Points on a hilly landscape, in no order, each with its height.
From any point a climber steps to the highest of the 4 points nearest to it. It stops when none of these is higher. Distance is the straight distance between rows; heights are no part of it.
(457): [142 148 116 129 112 154 124 135 103 114  87 114 132 165 229 161 201 131
 169  92 125 148 125  88  78 109  78 159 144 129  84 113  84 155 124 146
  90 125]  height 599
(478): [123 131 138 116 126 115 181 161 190 130 147 126 163 147  93 142 129 112
 120 128 130 120 133 151 118 122 130 107 127 141 134 130 148 136 123 137
 114 140]  height 328
(19): [120 135  68 153 107 162  71  84  75 115  92 152  68 131 213 138 174 149
 128  91 116 167 144  78 165 142 110 204 134 130 116 168 115 108 121 123
 154 139]  height 639
(599): [139 136 134 114 127 117 139 154 154 126 111 115 150 158 158 143 158 104
 150 116 116 137 127 134  76 108 112 105 117 125  99  83 114 151 145 153
  87 117]  height 578
(1214): [128 128 136 116 127 113 172 142 171 128 156 125 152 128  83 142 106 118
 112 145 131 105 134 155 133 121 144 104 130 134 138 127 154 134 125 129
 124 133]  height 355
(895): [105 118 122 145 115 139 124 123 145 112 137 142 120 131 168 140 162 135
 125 114 118 114 186  99 162 155 100 177 144 135 100 177 147 131 109  97
 152 160]  height 655
(327): [123 158 109 133 144 155  58  98  60 129 103 114  93 137 188 134 123 155
 142 117 141 188 118 107  97  97 114 141 130 128 129  88  81 115 141 131
 120  86]  height 677
(1459): [122 143  78 151 129 170  63  89  72 105  90 139  79 137 221 149 171 149
 136  99 118 162 141  75 132 129 108 192 131 135 108 151  99 111 124 122
 141 124]  height 626
(323): [120 127  85 152 102 141  69  73  86 122 104 158  67 115 188 126 165 143
 129  97 130 137 166  94 204 151 119 198 144 121 125 168 148 102 129 121
 156 145]  height 649
(370): [112 133 158 120 142 114 175 143 178 122 167 148 158 129  59 122 101 127
 110 161 141  81 148 155 153 130 137 131 117 130 133 155 190 116 123 127
 146 150]  height 261
(250): [148 119 136 114 134 114 140 144 121 140 137 107 140 112  68 106  79 132
 119 140 134 122  74 153 112 121 161  87 125 116 152 107 113 129 131 130
 118 119]  height 661
(1382): [140 119 133 117 134 108 156 154 146 142 144 110 150 129  80 125  99 124
 122 144 127 118  99 149 109 118 145  90 127 120 150 109 126 134 127 141
 113 127]  height 593
(406): [108 116 115 146 125 143  94  97 121 121 125 145  86 114 170 133 153 131
 130 124 126 133 163 103 170 148 118 174 136 130 113 162 140 121 129 109
 148 148]  height 652
(177): [113 150  79 158  86 140 144 126 139  89  98 162 129 136 213 176 213 150
 118  99  91 125 192  76 170 139  90 197 152 141  78 162 140 128 101 117
 145 159]  height 673
(223): [144 135 127 116 131 123 128 150 136 124 119 120 136 147 160 136 147 112
 149 128 121 145 116 135  77 100 119 103 126 120 112  80  94 138 140 154
  83 114]  height 597
(1255): [116 118 113 153 115 140 108 113 121 111 125 146 103 124 180 144 165 125
 124 115 114 128 172  97 169 155 117 174 141 136 100 160 135 138 123 112
 148 150]  height 663
(739): [111 142 115 147 128 143  68  89  83 140 115 145  80 124 175 130 134 127
 121 120 135 171 139 119 151 130 129 152 129 126 129 124 121 112 137 120
 147 108]  height 365
(138): [ 95 121 136 134 125 128 135 129 158 132 148 136 131 129 134 141 132 133
 118 134 130 126 167 117 148 142 116 149 134 136 114 150 141 131 121 108
 147 151]  height 601
(557): [137 155 105 136 122 163 113 124  96 104  86 123 119 153 224 163 191 134
 164  95 130 156 127  93  86 116  90 170 142 126  87 118  71 147 126 136
 102 125]  height 617
(87): [140 130 137 117 132 115 171 149 158 134 158 124 151 126  71 130  93 109
 109 148 128 101 119 156 126 113 153  97 125 128 152 126 150 127 128 128
 117 129]  height 557
(638): [130 149 102 139 137 167  56  85  60 111 101 126  83 141 215 144 146 150
 146 102 130 179 135  93 110 116 104 168 130 133 113 123  81 114 137 127
 130 101]  height 499
(1424): [153 105 180 112 137 111 144 138 120 150 148 108 140  93  10 100  57 112
 122 161 142  94  79 171 118 142 162  68 108 119 169 106 137 127 129 116
 125 110]  height 660
(460): [143 126 133 113 138 111 133 160 146 123 126 119 154 150 140 137 135 116
 141 131 110 134 111 137  77 110 126 112 125 126 123  99 114 139 142 148
  87 121]  height 558
(1160): [118 124 125 131 143 137  88 113 107 137 123 133 106 122 149 124 124 129
 122 142 132 150 125 127 134 137 142 131 129 120 131 113 121 117 141 114
 134 114]  height 253
(1619): [115 124 125 121 123 125 123 117 129 161 138 129 127 114  90 103  81 135
 102 160 136 123 117 136 150 133 147 109 128 114 157 133 139 109 139 122
 141 124]  height 372
(1035): [120 128 120 121 134 128  83 113  95 148 126 131 117 105 123 104  89 140
 111 153 125 150  98 137 135 125 147 117 124 113 148 120 130 105 151 128
 137  97]  height 312
(1601): [115 131 145 127 137 120 165 129 156 136 155 137 148 118  70 111  94 118
 106 167 138  87 148 153 149 132 139 117 121 126 143 144 177 127 126 115
 139 135]  height 266
(1019): [144 112 191 110 135 104 170 152 137 139 167 113 157 114   6 103  65 123
 119 162 140  74  96 170 128 123 156  87 111 133 162 136 160 133 119 126
 132 133]  height 656
(366): [170 105 182 119 139  98 178 168 154 130 150  94 190 133  38  96 114 105
 138 130 118 100  94 177  66 111 144  34  95 144 162 101 128 158 124 156
 108 119]  height 643
(195): [ 97 141 145 130 126 118 173 135 190 125 148 138 148 130 106 140 136 125
 110 127 145 100 183 145 162 139 124 149 122 134 123 153 172 130 109 116
 156 156]  height 59
(1522): [108 145  71 155  91 144 127 121 128  98  95 155 110 127 220 171 202 145
 122  95  91 134 191  74 167 143  92 193 152 136  81 162 136 121 106 124
 144 160]  height 674
(748): [116 124 124 135 140 143  71 101 102 145 119 144  96 117 157 126 123 132
 115 132 135 150 144 119 150 133 137 140 127 126 130 128 130 116 149 114
 137 113]  height 242
(37): [153 115 148 114 126 125 141 127 116 146 140 108 126  97  43  92  67 125
 117 149 134 114  85 161 125 131 170  81 122 123 159 103 127 123 126 124
 132 107]  height 669
(331): [161 121 130 122 137 123 112 143 108 124 126 108 135 114 101 104  89 134
 140 146 130 144  64 143  95 107 150  89 117 107 146  89  90 119 137 141
 102 109]  height 565
(755): [113 146  81 155  96 138 139 123 147  88 104 170 123 135 207 168 202 146
 121  97  89 110 205  79 191 142  89 195 149 138  73 176 157 116 104 110
 140 167]  height 640
(657): [155 114 143 125 134 107 163 150 128 131 145 104 154 124  57 113  85 113
 126 138 130 109  90 158 104 111 157  70 120 128 159 106 126 141 131 138
 113 121]  height 654
(1434): [177  96 169 121 138 110 132 143 115 155 139  91 148 102  28  92  62 111
 152 144 149 129  68 166  81 112 155  45  87 124 172  76  96 141 135 144
 115  94]  height 590
(1012): [134 118 130 113 130 133 109 122  93 150 128 114 123  94  81  91  68 143
 109 152 131 139  80 143 123 125 159  97 128 113 159 116 115 109 139 128
 132 100]  height 579
(962): [117 123 166 117 142 114 147 120 130 147 148 140 135 107  32  78  55 132
 110 178 142  70 120 150 166 136 138 104 119 118 157 158 180 107 129 116
 157 135]  height 502
(330): [132 107 181 106 138 111 135 119 116 158 151 127 129  98   7  70  46 138
 118 173 145  76  98 159 148 150 143  79 116 120 168 134 163 115 131 113
 159 127]  height 647
(675): [115 135  78 155 110 149 112 105 115 105 102 142  93 127 200 152 179 136
 129 100 106 133 169  79 164 148 111 183 143 136  94 156 124 129 106 116
 149 156]  height 676
(1498): [150 136 121 124 142 125  99 133 107 122 118 124 120 121 138 118 111 130
 136 141 134 156  93 141  97 107 139 100 123 113 134  79  89 118 144 147
  96  90]  height 508
(176): [117 139  89 143 128 165  58  82  58 122 102 137  82 135 205 135 146 139
 134  92 126 178 137  92 131 121 116 175 131 131 126 142  96 111 131 125
 152 119]  height 498
(1611): [174 105 150 122 141 110 134 158 119 139 130  91 156 126  73  98  85 117
 149 139 134 131  65 150  74 111 149  59 101 118 162  92  89 137 135 145
 105 114]  height 553
(1063): [171 101 170 119 134  99 167 159 143 136 146  97 164 119  39 104  93 100
 143 141 121 115  82 176  74 112 151  45 106 133 167  96 117 153 123 141
 111 114]  height 634
(610): [164 101 152 116 136 107 128 134 103 141 127  92 134 103  45  89  60 129
 129 139 139 128  64 161 107 126 162  72 108 120 173  82 103 129 134 132
 123 104]  height 615
(951): [108 124 131 119 134 126 145 122 154 153 144 125 134 119 106 128 105 128
 107 154 143 116 145 129 151 129 137 127 137 121 131 139 146 122 133 116
 143 138]  height 229
(1020): [132 134 131 116 143 122 130 141 143 122 126 124 135 145 164 156 141 115
 142 125 123 147 126 128  95 122 123 120 130 125 109  98 114 137 137 137
 101 117]  height 564
(1642): [115 125 129 130 140 138  72  97  93 153 124 142  95 110 145 117 111 132
 114 136 128 161 125 128 152 128 140 136 130 121 142 116 130 113 146 130
 137  93]  height 255
(1081): [157 104 172 116 138 107 165 149 139 131 158 109 155 115  26 113  80 109
 126 147 133  87  89 169 111 121 158  68 118 129 164 120 144 135 125 127
 110 120]  height 659
(428): [117 136  75 153 104 148  77  86  89 118 103 147  65 122 199 139 169 141
 127  99 119 152 161  86 178 144 118 190 136 128 112 166 135 106 127 123
 155 149]  height 648
(347): [124 148 100 141 141 153  94 109  95 119 101 130  96 141 202 146 159 135
 143 102 133 167 137  99 113 133 119 152 135 132 107 119  84 130 125 133
 131 118]  height 584
(725): [137 155  81 146 130 177  90 105  78  97  74 138  97 144 239 156 194 146
 152 100 121 162 141  78 112 126  92 189 135 134  95 140  80 131 126 129
 107 115]  height 594
(178): [100 119 128 140 123 117  75  92 112 168 136 158  93 112 140 102 118 142
 117 145 157 129 153 118 184 142 116 159 135 115 141 165 157  98 146 117
 157 135]  height 554
(191): [128 126 136 121 131 125 151 131 134 142 150 120 130 109  60 107  77 125
 107 159 134  96 114 153 143 132 150  97 132 118 149 123 148 129 127 122
 127 121]  height 646
(287): [164  97 177 110 139 107 127 130 106 151 141  99 127  88  19  84  56 117
 129 149 147 120  76 168 105 132 169  61  98 120 172  80 112 121 134 125
 129  87]  height 630
(1341): [113 133 110 144 119 143 123 110 123 105 120 146 110 123 185 156 173 122
 129 112 108 138 163  97 149 147 115 163 142 135  98 153 124 143 108 114
 143 140]  height 672
(839): [154 117 131 121 146 118 118 153 120 127 126 114 137 121 112 113  94 133
 140 147 129 137  78 145  93 110 147  94 120 112 142  97  95 129 148 145
  96 109]  height 547
(312): [120 123 133 119 130 112 154 148 160 139 147 125 148 138 117 143 113 126
 112 137 133 123 124 134 119 119 136 117 133 127 129 126 132 125 128 130
 119 142]  height 303
(1178): [124 128 145 112 130 111 161 156 172 134 136 124 159 156 127 153 133 122
 125 125 126 129 125 132 102 123 128 123 127 127 121 125 134 133 124 138
 111 135]  height 486
(437): [129 125 179 111 134 107 178 153 146 129 172 129 165 124  16  98  72 129
 116 173 147  69 115 166 148 123 149 103 120 134 152 152 181 122 115 130
 153 151]  height 636
(1318): [131 157  81 148 133 176  36  69  47 103  89 122  73 134 225 138 148 151
 151  96 119 181 135  81 108 110 103 181 126 129 119 130  87 105 133 122
 125  92]  height 552
(1217): [125 148 103 137 141 158  73 103  86 128 100 120  96 139 194 138 150 144
 148 117 141 183 126 101  97 119 117 146 138 132 118 105  70 123 127 136
 128 108]  height 452
(570): [128 122 132 121 140 116 138 148 137 139 134 116 143 123 112 128  93 128
 117 146 129 132  99 138 112 120 147 108 130 117 138 113 116 127 134 140
 113 128]  height 509
(32): [117 146  78 152 109 150 125 115 116 108  94 143 112 140 209 169 194 134
 133  99 103 143 165  71 146 145 102 189 151 135  81 160 108 138 103 129
 137 150]  height 681
(205): [112 113 114 147 116 137  71  85 100 135 125 159  75 113 164 113 141 139
 127 119 134 130 165 111 193 155 117 178 138 120 127 163 155 108 137 105
 155 148]  height 641
(700): [117 134  88 154 111 156  79  88  91 125  99 145  81 127 196 138 162 139
 129  96 118 158 159  97 171 141 124 177 132 131 117 161 117 121 124 123
 151 140]  height 633
(915): [132 143 128 120 115 129 144 141 146 121 109 115 140 165 192 156 187 113
 160  98 126 142 134 123  76 106 101 129 131 131  91  91 106 163 128 147
 103 121]  height 598
(1072): [123 137 113 139 119 133 140 124 129 119 112 122 127 140 196 156 178 111
 151  97 126 150 138 109 103 129 113 151 143 134  90 111 104 157 121 133
 115 132]  height 624
(1127): [127 133 178 108 141 101 205 170 181 116 176 134 181 138  19 105  97 127
 108 164 153  65 117 173 155 120 150 106 110 143 146 166 183 134 115 134
 153 153]  height 642
(151): [118 132 113 134 145 140  91 111 111 134 112 129  99 123 167 140 130 128
 126 127 138 166 130 121 129 128 140 131 124 128 123 107 105 132 139 129
 124 110]  height 374
(784): [111 139  62 156 100 158  90  96  96 111  88 152  83 135 216 157 191 148
 122  99 105 149 168  71 170 143 106 195 134 126  94 169 124 109 113 124
 148 158]  height 670
(507): [135 129 124 122 146 116 126 141 137 124 123 124 136 137 134 134 121 122
 137 140 126 142 107 139  91 122 133 116 127 115 124  95 101 130 140 139
  95 116]  height 493
(1603): [114 141  82 150 108 149 131 112 125  99 100 148 115 134 203 162 190 132
 129  96 101 138 174  81 156 144 102 183 149 137  82 152 123 133 106 119
 140 157]  height 680
(1646): [122 141  94 142 129 158  89 106  90 111  95 131  88 134 210 145 173 142
 141 106 128 161 139  84 129 141 112 173 140 131 101 145  92 133 121 128
 144 129]  height 631
(1371): [110 128 149 119 138 114 131 107 130 156 144 146 123  98  57  78  73 128
 111 175 131  76 131 150 179 136 133 106 117 112 150 153 181 107 142 118
 151 124]  height 389
(1503): [164 100 169 104 134 110 116 127  97 157 130  84 134  95  37  84  55 121
 138 142 151 143  60 170  93 116 160  64 100 122 179  74  91 124 136 135
 125  85]  height 567
(1540): [119 136 116 129 143 135  73 108  84 134 114 132 102 114 151 114 105 136
 120 142 131 164 110 130 125 115 144 121 122 123 138  96 113 116 150 131
 124  86]  height 281
(1648): [134 135 156 104 130 114 188 167 194 125 157 134 176 136  71 140 129 107
 112 138 127  95 138 169 134 125 137 104 123 137 140 137 162 128 130 138
 117 142]  height 305
(66): [142 115 155 116 131 119 152 142 122 142 149 112 136 101  35  98  65 117
 111 160 136  90  99 164 133 132 157  80 122 122 159 124 147 128 129 114
 131 118]  height 664
(482): [112 126 111 152 121 141  81  91 100 126 122 149  78 118 172 136 149 127
 127 116 126 145 164 109 176 149 125 169 133 124 119 150 135 120 131 108
 148 137]  height 638
(378): [102 126 127 142 107 130 156 143 171  96 140 150 154 132 160 146 181 137
 129 106 115 100 188 105 167 152  91 177 137 156  94 181 159 131  96 107
 155 169]  height 650
(40): [103 111 132 139 133 127  88 109 135 143 134 141 101 123 149 125 132 135
 122 136 133 122 162 111 166 149 123 159 133 119 123 156 148 118 132 106
 152 154]  height 621
(466): [129 121 134 120 124 126 129 117 115 153 140 119 125  95  53  87  67 126
 107 156 139 105 100 159 152 136 161  91 124 119 166 123 140 117 138 121
 141 109]  height 679
(919): [109 123 138 114 133 120 149 149 168 120 137 126 152 151 152 156 159 118
 134 112 125 133 133 131 112 131 120 136 135 132 102 126 135 137 127 133
 113 129]  height 571
(461): [130 148 107 132 140 150  93 122  97 128 108 115 103 148 191 142 148 140
 150 111 153 173 121 115  93 111 120 131 130 131 119  90  68 130 140 144
 109 106]  height 507
(996): [142 120 184 113 135 101 192 171 161 123 179 124 178 131  16 114  87 117
 118 159 141  69 103 177 130 121 152  89 115 145 156 151 170 133 120 133
 140 138]  height 671
(1169): [132 141 123 136 117 132 152 136 140 110 104 121 134 150 197 161 194 112
 163  81 123 144 137 103 103 125 102 154 138 139  89 116 105 157 114 136
 109 134]  height 614
(222): [139 127 154 115 137 113 173 151 160 120 159 129 161 123  54 122  91 121
 114 150 125  88 111 165 127 124 150  92 124 132 150 133 157 129 122 124
 120 127]  height 618
(1571): [121 121 135 117 145 117 139 147 158 130 139 125 150 142 131 145 119 124
 130 135 131 133 123 135 109 129 127 127 130 122 117 113 129 134 132 129
 113 130]  height 400
(533): [106 128 135 126 119 112 114  94 126 167 137 142 109  98  69  73  72 129
 118 161 144  99 131 145 185 140 132 111 121 106 158 149 178  94 147 113
 159 117]  height 367
(653): [153 123 137 120 130 107 173 156 159 127 141 110 163 137  77 122 111 107
 130 130 122 114 103 159  99 108 147  83 118 135 151 112 128 137 125 145
 110 126]  height 573
(328): [131 145 107 133 136 139 114 129 116 127 112 117 110 139 186 148 149 127
 153 114 137 160 128 121 103 122 118 136 137 124 102  97  88 142 131 141
 113 115]  height 591
(1407): [103 119 138 120 126 124 154 143 178 133 145 129 154 145 129 151 136 127
 119 132 136 130 144 130 125 135 123 140 130 131 121 137 141 131 129 121
 129 148]  height 501
(797): [158 120 156 112 134 108 188 166 170 122 157 115 184 144  59 125 130  98
 124 122 120 102 112 169  99 108 147  71 114 144 155 117 142 138 130 146
 109 128]  height 627
(113): [148 107 154 115 131 110 154 135 126 143 150 107 140 106  40 106  75 119
 119 146 135 102  90 160 122 130 157  74 119 121 161 111 132 131 126 128
 120 119]  height 665
(1159): [133 128 149 115 133 115 177 152 168 121 160 127 162 130  54 130 100 119
 110 150 130  86 137 159 134 116 143 103 125 132 141 136 171 129 125 125
 124 139]  height 500
(196): [163 111 149 115 127 104 169 177 147 138 144  89 179 141  77 106 112 113
 137 123 111 117  90 157  58  99 129  54 110 133 157  92 109 151 133 155
 101 121]  height 625
(940): [113 125 155 117 131 111 122 100 118 157 143 149 109  96  37  62  57 138
 119 173 130  82 118 151 184 151 133 104 117 106 163 155 187  94 148 123
 157 117]  height 411
(224): [153 118 168 117 136 107 183 169 156 120 161 121 175 131  38 120 104 106
 120 138 118  86  98 167 110 116 149  72 117 139 156 126 149 142 126 140
 113 129]  height 666
(663): [109 129 119 137 137 145 102 111 127 129 121 139 104 125 170 145 146 128
 130 126 126 145 146 111 137 145 127 146 129 121 114 131 121 132 129 112
 130 123]  height 702
(717): [126 118 182 108 141 100 166 131 130 148 158 125 144 107   4  78  58 134
 111 177 146  67 110 161 149 140 144  90 119 125 163 149 170 123 116 126
 162 146]  height 583
(833): [113 119 135 124 138 126 138 133 153 126 142 135 139 135 150 153 138 126
 124 130 131 133 146 125 127 142 121 138 136 131 107 134 132 140 121 121
 124 131]  height 566
(1189): [127 134 142 122 126 120 147 144 159 111 120 136 144 153 170 152 171 110
 152  98 121 133 140 121 107 124 114 142 135 136  97 118 128 150 123 131
 108 129]  height 596
(1190): [116 139  76 146 119 160  54  73  49 118 100 140  66 130 217 137 146 148
 135  93 120 174 139  84 147 127 110 199 134 125 125 154 122 103 120 125
 149 116]  height 595
(1348): [122 121 128 126 139 124 118 132 124 150 135 125 127 121 118 122  93 139
 109 151 132 135 110 134 130 126 142 111 127 112 140 119 121 117 144 126
 125 123]  height 427
(203): [135 119 156 116 122 126 119 102 112 151 135 122 121  88  38  71  55 132
 108 160 142 104  99 158 147 146 153  80 119 120 165 118 149 105 142 121
 143 100]  height 690
(1445): [113 148  86 151  92 143 154 128 138  90  90 149 132 142 211 170 205 136
 123  82 102 134 178  83 150 144  95 189 154 145  77 152 124 148 105 126
 136 144]  height 688
(1548): [126 142 118 136 119 133 156 137 148 105 108 137 141 146 192 159 197 119
 142  86 117 142 155 101 124 142 102 163 147 139  85 135 116 158 109 120
 114 134]  height 613
(345): [154 118 142 120 130 119 106 128  90 138 130 102 132 102  73  82  65 144
 125 147 137 147  65 149 107 122 160  91 116 114 160  96  98 120 142 133
 119  94]  height 592
(199): [106 131  88 156 103 145 119 113 131  99 117 151 102 117 197 155 179 132
 128 109  99 114 185  85 186 144 102 189 147 135  96 169 149 122 110 107
 149 162]  height 667
(100): [142 122 131 119 129 117 155 136 137 138 146 117 140 113  64 120  84 127
 114 147 131 105  99 154 126 122 153  87 126 122 158 116 131 130 130 125
 126 125]  height 644
(33): [103 118 127 127 133 127 123 123 142 148 138 131 128 124 121 132 114 132
 106 151 135 127 143 126 148 132 132 136 135 123 136 139 141 120 124 114
 138 140]  height 352
(744): [131 145  91 139 102 147 159 134 127 100  87 136 137 155 222 165 211 131
 145  83 107 148 148  82 110 130  79 181 151 139  79 136 106 151 109 132
 116 143]  height 600
(1168): [144 131 139 106 126 103 187 174 187 129 149 123 176 151  81 135 133 108
 121 118 124 112 116 166 107 115 137  93 124 138 136 122 144 140 130 150
 111 136]  height 496
(1361): [105 117 127 143 128 130  64  88 103 151 124 155  89 117 153 114 131 137
 123 127 136 137 153 121 172 152 125 157 131 123 128 152 144 111 145 112
 147 141]  height 611
(584): [109 119 126 124 127 129 100 113 122 158 128 132 118 109 117 113  99 143
 100 158 142 134 121 127 149 132 139 122 129 115 144 132 137 111 146 124
 147 123]  height 353
(499): [112 141  57 150  91 155  74  79  80 118 100 162  62 123 214 142 175 160
 125  89 128 150 168  87 194 144 102 213 145 123 114 173 153  95 127 124
 154 156]  height 645
(616): [123 143 108 135 126 142 125 124 114 118 100 122 106 145 199 155 173 126
 150 102 135 154 137 102 101 125 109 152 140 129  97 113  83 144 122 132
 124 129]  height 632
(529): [132 148  97 143 115 158 129 128 105 100  88 127 129 148 229 165 204 143
 151  93 112 148 140  79 105 131  87 190 147 135  76 131  88 141 113 131
 111 142]  height 605
(188): [130 129 139 110 135 114 154 156 162 116 114 127 158 158 166 145 169 104
 152 106 118 132 132 130  83 115 114 120 126 129 107  98 116 151 128 143
  93 119]  height 586
(464): [116 134 151 115 130 113 182 148 190 122 156 137 156 133  85 138 121 121
 110 137 139 103 154 153 149 127 129 132 122 132 134 137 167 127 120 121
 135 146]  height 128
(63): [108 127 100 146 114 141  57  64  73 134 111 152  66 124 176 125 139 136
 128 102 127 165 160 105 176 140 122 183 130 123 138 149 130 110 138 115
 151 121]  height 602
(282): [135 125 145  98 125 112 159 169 171 129 125 116 174 161 135 139 150 116
 139 122 115 126 116 135  78 108 124 105 123 138 122 110 128 136 142 150
  99 134]  height 511
(1195): [163 104 188 122 141  98 177 163 150 126 161 104 178 127  24 109  91 103
 133 136 122  94  94 173  90 121 156  54 108 140 161 120 141 146 122 139
 111 123]  height 653
(1021): [116 130 135 121 131 114 156 141 171 139 148 128 155 136 103 144 120 129
 110 140 134 119 143 141 136 120 130 126 131 129 128 129 143 130 125 125
 129 145]  height 257
(1535): [112 126 128 133 122 135 137 129 150 108 128 138 132 133 173 154 168 121
 137 107 118 128 162 110 135 151 110 161 143 131  95 142 134 143 112 105
 133 143]  height 668
(1467): [161 114 157 119 134 103 180 169 155 132 146 106 176 139  51 111 110 107
 141 122 114 102  97 169  80 113 144  57 115 145 160 110 127 147 128 144
 102 121]  height 629
(271): [104 131 139 136 119 131 153 141 177 108 137 133 151 138 157 154 173 137
 130 105 127 117 168 116 148 154 108 167 142 144  99 165 148 139 102 108
 137 146]  height 657
(932): [162 115 141 104 133 110 156 174 151 124 137 104 169 149 101 112 121 118
 142 133 112 123  88 142  59  98 124  72 112 128 139  98 112 135 144 161
  94 132]  height 607
(1609): [119 129 129 117 132 120 156 136 154 145 152 123 139 121  84 126  96 123
 105 148 137 109 134 143 137 122 144 115 125 129 144 126 151 123 129 125
 128 136]  height 351
(1573): [147 139 111 138 108 155 136 136 114 102  79 123 135 164 228 165 215 127
 168  89 121 153 128  87  91 105  79 173 148 136  81 121  91 158 122 140
  99 137]  height 589
(11): [118 151  84 145 128 163  46  77  52 112  97 129  74 143 216 138 147 150
 143  98 121 180 131  89 124 117 108 182 135 134 116 143  97 108 129 124
 137 110]  height 545
(417): [142 121 133 113 124 112 168 157 162 132 142 121 168 141  97 133 117 117
 126 126 122 118 109 144 100 109 139  94 121 136 143 113 133 133 128 147
 110 134]  height 689
(448): [ 97 124 135 135 121 121 102  97 118 176 139 142 112 109 107  89  96 148
 109 154 144 120 133 128 178 129 135 123 124 118 152 146 158  95 147 120
 155 124]  height 444
(315): [144 121 130 113 141 108 148 160 145 134 133 110 154 143 105 126 110 125
 133 136 121 130  93 144  88 112 132  95 128 121 132 101 112 130 136 147
  98 127]  height 524
(1519): [ 97 115 126 142 125 121 112 112 137 151 140 141 111 122 140 120 132 131
 122 135 142 111 173 108 175 147 108 162 131 129 123 162 165 122 126 106
 157 171]  height 635
(513): [156 108 196 114 142  99 193 186 171 120 166 124 188 140  26 116 116 105
 133 138 131  85  93 184 103 120 149  64 107 148 153 142 158 143 124 144
 117 134]  height 684
(971): [139 146 113 128 138 122 107 137 119 131 111 116 112 146 163 142 142 127
 150 122 136 155 111 126  97 110 124 111 130 117 111  78  84 135 140 147
  99 113]  height 682
(985): [120 138 128 123 130 126 131 134 147 123 116 127 124 143 173 154 157 112
 150 114 124 145 136 122 104 125 118 135 139 128 101 104 111 149 123 140
 110 125]  height 604
(1362): [113 125 128 123 144 123 106 126 130 132 131 135 121 120 150 139 121 132
 117 144 134 144 128 123 128 132 132 130 124 119 127 120 120 130 136 117
 126 120]  height 383
(254): [121 139  99 146 117 148 125 114 114 109 101 136 103 134 195 153 174 130
 137 105 116 152 155  93 129 144 111 164 143 133  97 139  99 145 110 124
 137 139]  height 662
(453): [157 122 148 101 126 107 181 176 170 132 136 103 189 156  98 118 144 112
 132 121 107 114 104 145  67 104 124  79 113 145 143 104 123 148 138 167
 102 131]  height 569
(793): [133 152 105 130 141 143  81 109  95 134 111 122  98 137 171 132 127 139
 137 125 147 174 120 123 108 109 128 124 130 124 125  84  81 127 135 144
 122  95]  height 392
(676): [135 148  81 152 131 177  64  89  67  93  83 131  81 143 235 144 175 150
 150  91 118 170 140  81 106 121  92 187 131 133 101 131  84 122 135 125
 120 106]  height 606
(167): [108 127 143 131 123 130 146 141 167 120 143 129 141 141 152 155 152 130
 121 117 131 131 153 119 128 142 115 152 139 131 106 146 136 139 114 113
 140 143]  height 637
(1265): [113 132  69 156 102 144  90  93 105 115 107 157  70 119 196 145 180 141
 127 105 117 126 176  84 199 146 107 200 146 124 104 172 154 100 121 110
 150 160]  height 658
(617): [ 96 119 141 139 119 130 134 127 151 122 145 144 128 127 151 134 146 134
 120 126 128 113 180 105 161 149 110 168 134 142 110 172 156 130 111 107
 156 164]  height 651
(1409): [123 146 105 135 142 148  80 104  89 131 109 125  94 130 178 134 141 138
 134 115 145 172 123 114 118 117 125 145 132 124 125  99  91 126 132 129
 133  96]  height 343
(336): [117 139 107 151 109 138 139 121 138  91 119 147 128 133 190 159 193 132
 131  99 103 134 172 100 151 149 105 173 150 140  86 158 128 139 106 114
 140 143]  height 678
(133): [144 126 133 120 140 130  91 127  91 133 127 113 124 100 106  97  84 141
 122 148 132 151  72 144 107 119 157  99 119 114 155  93 106 109 145 135
 114  81]  height 575
(1328): [131 126 127 124 146 128 112 141 118 132 135 127 124 118 127 126 109 129
 126 149 136 140  99 136 108 126 141 116 128 117 131  98 109 125 146 132
 108 108]  height 471
(727): [167 117 157 104 133 116 190 172 167 130 138 103 195 149  67 103 140 109
 137 122 114 114 101 173  64 103 132  48 103 145 158 103 123 156 131 164
 105 129]  height 628
(4): [116 134 169 107 145 107 177 140 155 125 167 141 163 123  35 100  82 126
 114 174 143  69 131 161 157 132 141 115 118 122 147 161 187 122 124 121
 152 145]  height 537
(1010): [140 115 170 110 133 119 137 124 117 145 149 123 128  98  23  79  59 129
 107 170 145  82  98 166 141 146 153  82 116 122 160 133 158 118 132 108
 137 121]  height 675
(1523): [ 91 129 130 136 126 120 135 115 162 145 147 141 123 112 105 116 112 129
 112 145 151 104 171 125 171 142 124 145 125 124 130 152 168 119 126 109
 160 155]  height 479

Where does a climber stop that starts at each point below?
(133) -> (203)
(1611) -> (203)
(1467) -> (513)
(1573) -> (1445)
(464) -> (513)
(1190) -> (1445)
(1498) -> (203)
(529) -> (1445)
(725) -> (1445)
(839) -> (203)
(727) -> (513)
(1648) -> (513)

Write out the way that a climber takes from each point below.
(499) -> (1265) > (784) > (675) > (32) > (1445)
(1609) -> (87) > (222) > (224) > (513)
(951) -> (1523) > (1519) > (617) > (271) > (1535) > (336) > (1445)
(1020) -> (985) > (1072) > (616) > (254) > (32) > (1445)
(1189) -> (1169) > (1072) > (616) > (254) > (32) > (1445)
(100) -> (113) > (37) > (466) > (203)
